A landscape with many peaks, sampled at points; each row gives a point and its height.
From any point a climber steps to the highest of the 6 points nearest to it. It stops when none of these is higher. Distance is the straight distance between rows; heights are no part of it.
mas h=393: [118 105  57 144  97 143 153 159  83  96 147 159  83 120 148 135 123  68
 112 177 105 186 112  94 113]
Poma h=304: [127 123  88 137 161 107 118 141 106 119  99  84  75 102  95 156  73  75
 101 219 138 118 163  96 108]
Refu h=405: [160 130  33  85 118 149 166 180 127  94 122 154 183  63  98  78 109 172
 169 119 107 161 100 125  62]
desod h=511: [118  86 117  80 138 114 156 126 111  88 137 161 143 103 134 150 111 121
 140 115 168  81 168 110 117]
munur h=439: [116 154 132 152 139 119 119 127 133 151 110 130  82 161 154 142 125 151
 126 140 116 121 172 112 182]
kavog h=333: [122 121  63 112 101 129 191 151  87  98 144 156 170 108 145 113 146 116
 136 111 139 146 119 108  93]
Vimo h=566: [145 147 202 163 111 147 108  96 164 144 121 116 128 152 117 134 115 136
 140 116 138 130  93 154 133]
kelim h=409: [108  80 151  77 151 107 122 108 164 147 130 139 133 133 106 128 128 130
 119 102 165  79 175 142 153]
ter h=315: [111 123  86 123 126 131 183 131 100 106 146 147 158 130 156 111 153 126
 122  93 163 129 147 121 110]
Lav h=388: [136 123 165 119 131 186  98 113 138 118 126  82 172 146 113  71 128 119
 155  70  95 125  65 172  97]
pabi h=434: [121 150 103 146 177 104 110 131 132 151 106 112  72 143 129 153 106 128
 116 187 119 113 197 110 167]
nute h=375: [ 96  99 154  68 154  99 108 109 171 165 112 118 125 148  91 113 138 112
 118 132 148  71 165 138 166]
Gadi h=419: [157 188 210 190 118 121  89 110 143 128 122  75 141 123 154 121 135 130
 114 133 118 138  81 151 114]
Sud h=493: [121  87  83 118 100 152 151 148  77  86 158 155  86 145 126 152  99  79
 122 167  82 173 123 107 106]
Zufat h=364: [135 120 224 133 111 137 104  89 162 148 131 115 147 142  82 143 125 124
 161  93 152 123  92 160 126]
Fov h=429: [104 148  73 166 142 114 147 143 103 144 138 134  99 142 182 150 149 118
  97 160 119 156 160 113 162]
Geno h=308: [156 173 214 142 137  88  91 101 196 166 112 130 107  93 125 155 120 128
 132 168 135  89 111 108 157]
bage h=506: [137  77  96  74 117 139 155 182  72  67 131 191 140 113 114 193 104 159
 153 107 121 112 130 125 130]
vedu h=331: [163 185 218 158 128  83  95  92 181 150 125 123 103 102 165 155 130 135
 128 169 103  90 137  98 120]
Bar h=569: [119 157  97 165 121 160 136 126 111 162 120 109 136 145 137  81 162 171
 107  88 116 146 118 135 133]
Mina h=425: [100  98 112  95 159 102 126 114 138 127 112 112 109 124 117 125 104  96
 113 157 167  84 188 115 151]
tima h=480: [119  92  81 100 107 134 174 151  75  76 148 176 143 117 141 158 118 108
 141 126 130 143 128 101 118]
mezo h=461: [114  97 114  87 148 105 134 129 105 114 120 126 110 108 117 132  86  91
 124 169 155  95 181 101 121]
Suba h=239: [141  78 233 105 122 137  90 102 170 158 132 121 157 118  61 148 146 124
 180 113 152 102 108 164 114]
tumig h=540: [147 133  28 116 110 147 177 151 111 121 137 153 184  77 119  68 139 139
 153 117 136 152 101 112  69]
zoz h=207: [118 112 128 100 139 129 162 109 133 111 141 111 179 151 147 119 157 168
 131  48 151 116 142 154  97]
Tapi h=298: [126 147  21 167 114 128 134 181 103 140 157 153 108  89 176 113 155 101
  90 185 123 186 112  98 115]
manuv h=317: [115 112 150 117 130 131 129  88 152 144 133 122 136 164 128 131 144 150
 130  80 145 119 162 143 143]
mam h=373: [131 186 157 184 105 147 111 130 124 147 103 119 115 153 155 110 150 169
 106 123 102 139  95 131 140]
ripa h=107: [117 130  38 142  89 144 161 162  98 122 150 155 135 106 153 112 158  96
 113 153 135 171 102 104 109]
gozu h=341: [141 190 194 172 103 134 109 129 146 143  98 136  96 137 168 154 130 165
 120 150  95 118 134 111 152]
rek h=417: [117 153 128 120 161 105 104 131 155 157  88 113  76 148 114 130 106 133
 115 166 122  95 178 117 183]
bemi h=280: [114 155  55 158 129 136 152 139  95 143 147 127 121 126 161 100 170 123
  96 128 141 159 143 125 144]
Bekir h=350: [140 158 185 120 143  87  89 133 187 166  71 131  85 134 101 123 105 122
 113 177 104  81 136 112 183]
muz h=193: [130 133  10 165 102 139 134 162 112 149 157 158 124  77 156  89 157 103
 110 171 135 183 119 107  93]
ful h=414: [101 118  95 123 130 121 160 127  94 108 154 141 124 123 147 131 118 106
 122 131 163 126 167 111 138]
latim h=316: [139 138  43 108 127 139 172 148 102 111 142 119 179  83 137  66 147 148
 133  86 135 134 118 127  68]
Gen h=453: [145 161 208 170 127 151  90 112 133 120 127  84 147 138 134 106 124 104
 152 116 133 140  56 163 103]
sogu h=334: [153 183 210 180 109 126 110 105 167 127 117 132 123 119 163 163 129 154
 118 145 107 112 118 117 132]
rodi h=462: [103  94 109 107 143 113 157 108 116 117 142 136 125 131 152 137 118 116
 123 109 169 109 178 114 142]
Bam h=496: [115 127 101 119 167  89 121 126 133 140 103  95  84 122 109 134  98 100
 106 186 145 104 187 110 154]
foza h=522: [144 152 237 175 115 123  95  88 153 138 131 100 137 131 124 145 116 127
 144 120 163 135  78 154 128]
nam h=335: [127 124 101  98 124 123 177 136 113  92 138 139 189 125 152 117 145 158
 130  62 150 119 125 148  91]
Sez h=385: [116 168 151 170 118 133 127 123 139 148 114 129 111 166 145 142 140 161
 112 116 116 134 136 130 169]
poza h=392: [132 145 177 148 134 117  98 115 168 160 103 139  94 141 121 140 112 149
 129 140 123 101 146 122 183]
petiv h=359: [113  93 180  84 139 116 113  99 181 170 126 145 129 144  89 125 133 130
 135 104 143  93 148 144 163]
Seti h=211: [114 108 216  84 128 105  97 117 189 183 106 126 127 127  63 123 148  96
 134 139 142  85  90 150 179]
Tumu h=455: [123 184 125 186 112 155 117 138 118 162 103 128 110 148 164 128 162 172
  98 137  98 133 136 120 161]
pegiz h=186: [126 119  33 129  84 147 173 160  85 115 152 162 156  99 146  97 143 104
 130 141 134 164  99 102  98]
Bulu h=270: [127 131 203 116 135 106  91 121 190 177  97 130  99 133  79 126 124 118
 125 146 137  88 111 119 183]
lin h=430: [128 109  91  96 107 133 177 154  79  75 131 173 168 109 151 145 128 145
 144  89 144 125 119 129 106]
Luru h=24: [141 129  89  79 167 164 140 130 127 112 146  97 183  97 135  39 141 163
 136  52 107 130 112 156  77]
luvi h=512: [127  93  80 133 115 147 134 138 107  77 129 143  66 139 112 163  82  71
 107 192  81 189 140 100  90]
renus h=449: [122 125  89 160 137 118 129 146 101  97 141 126  70 122 138 165  75  75
 106 206 110 168 156  95 118]
tazav h=155: [115 127 130 126 119 145 142  97 126 139 136 120 149 167 139 107 155 150
 121  71 148 132 142 147 133]
beput h=213: [132 116 131 112 144 165 131 114 127 122 137  81 171 152 127  60 135 155
 138  47  98 135  95 166  96]
pafit h=354: [121  76 194  80 136 109 101 101 182 155 140 135 153 140  94 137 151 153
 151  83 142  92 149 162 122]
reki h=223: [128 108 169 107 131 156 125  98 152 124 138  98 181 161 120 115 145 153
 145  57 117 129 108 179  96]
Dut h=533: [124  74  89 110 119 148 132 137  98  90 143 138  70 138  87 169  72  77
 124 172  79 175 142  91  94]
posu h=319: [128 127 151 132 124 177 115 110 120 126 130  86 160 153 118  69 134 137
 132  60  98 148  80 164 109]
duru h=440: [110  93  86 121 114 129 143 142  80  82 141 152 100 126 131 156  90  73
 133 165 116 152 150  91 117]
gak h=404: [154 150 225 162 119 114  88  96 182 156 133 118 120 110 114 159 125 127
 142 138 159 114  99 142 141]
pebev h=460: [155 159 220 177 137 107  87 104 134 119 145  64 162 135 141 136 128 109
 157 145 159 143  71 170 113]
masit h=47: [129 157  69 134 142 156 144 123 116 149 140  98 155 124 136  57 159 159
 123  79 130 139 134 146  98]
Kule h=402: [132 118 221 136 130 154 101  99 138 108 139  86 173 138 104 123 118 101
 193 104 156 145  71 182  85]
zir h=410: [114  77 172  60 153  87 102 114 173 156 129 134 144 130  93 123 153 130
 128 101 165  69 152 151 145]
tid h=426: [141 128 217 155 112 152 112 101 143 119 126  90 154 151 120 117 122 117
 156  99 137 148  71 171 100]
muk h=387: [138 105  45 103  89 148 163 174  76  89 141 174 171 114 125 131 135 131
 146 113 107 152  98 107 107]
roroz h=289: [123  91 216  95 128 121  99  98 185 176 117 132 134 128  73 139 145 131
 154 116 152  90 125 145 154]
Fodov h=407: [117 136  78 154 160 110 135 136  99 108 127 105  64 124 146 161  98  89
 106 196 136 147 176  96 137]
mavav h=394: [106 115  95 131 150 116 136 124 115 128 140 126 101 132 151 138 115 102
 125 152 157 130 190 121 150]
rosob h=454: [117  77 156  74 157  98 121 109 153 122 136 150 162 116 120 153 138 149
 129  76 174  79 169 157 130]
mel h=411: [110 110 132  93 161  95 112 104 157 151 107 123  98 142  96 122 121 115
 107 145 153  84 171 131 167]
pugo h=361: [178 181 226 169 132  85  80  97 165 150 145  90 124 114 164 162 134 133
 126 154 128 115 116 133 118]
puvu h=386: [134 124  61  99 100 130 178 177  93  78 114 155 197  95 127 118 139 161
 142  87 127 132  92 136  94]
Dus h=537: [124  74 110  77 124 134 137 149  83  69 135 166 118 110  98 172  87 113
 147 138 128 106 156  93 113]
tez h=321: [149 189 190 115 146  59 104 136 192 165  52 129  79 110 109 123 117 106
 124 183  91  65 117 102 164]
sir h=363: [154 198 198 186 103 125 102 119 147 141 109 118 120 120 197 135 146 149
  98 154  88 117 121 115 111]
Lis h=590: [141  47  82  79 129 150 124 143  86  84 156 144  93 138  84 176  88 102
 147 142  65 171 152  99  92]
zuf h=406: [142 160 198 175 109 143 119  99 155 141 109 128 112 145 138 139 122 156
 129 112 133 130 108 138 149]
Nub h=498: [115 183  81 178 125 147 130 164 105 172 115 126 120 141 161 114 168 161
  92 140  97 149 144 109 152]
pif h=390: [110 151  64 170 138 119 147 154 102 127 149 130 100 120 181 135 145  93
  93 165 122 176 143 114 145]
latof h=311: [126 121 196 136 121 142 105  94 167 158 121 133 114 148  94 143 133 141
 141 104 151 115 127 150 165]
zegon h=365: [104 139  96 153 136 116 151 109 118 142 135 126 110 152 153 138 146 148
 118 120 145 137 165 120 173]
negu h=342: [133 181 175 165 107 138 118 109 145 148 105 144  95 148 156 141 128 160
 127 135 106 120 123 124 168]
pov h=463: [144  75  54  77 131 127 155 191  60  84 157 177 165 131 106 192 117 181
 143 104  98 157  94 142 131]
vamo h=197: [131 143   9 159 113 143 157 158 117 143 152 144 133  80 134  65 156 124
 134 153 143 172 115 112  86]
Feke h=59: [118 143  50 146 123 139 165 138  98 136 145 124 153 113 147  80 165 128
 109 120 141 141 120 120 104]
git h=437: [127 127 198 143 137 155  91 114 120 117 128  85 173 135 128  87 116  93
 174 105 119 137  46 177 108]
Mobaz h=423: [124 149 108 115 173  79  98 133 142 155  72  99  82 148  96 132  99 114
  98 194 111  98 181 113 163]
zagir h=442: [151  96  34  86 107 131 158 197  78  85 145 165 184 126 108 156 133 192
 133 100  91 162  77 144 125]
nema h=538: [105 119 130 121 145 122 125 106 144 153 138 124  96 160 124 135 121 141
 122 126 152 112 175 123 174]
vofu h=318: [139 176 174 189 114 164 101 128 127 133  99  98 130 139 143  86 135 153
 105 104 106 145  67 147 117]
Rovad h=530: [153  64  69  66 137 133 137 171  70  60 173 173 125 139 101 192 108 143
 135 125  66 154 124 117 121]

Where does a climber stop that starts at each point below?
Sez: Bar
git: Vimo
beput: Vimo
Bulu: nema
pif: Bar
mam: Bar

Call two points neighbours if one is among the 6 nearest of the other. Go from one point of each pair to the other, from neighbour to neighbour, staying as high as possible. Name the lowest point that can't be avoided.
Bam, Vimo: Sez
Bam, Lis: mezo
nema, Lis: rodi
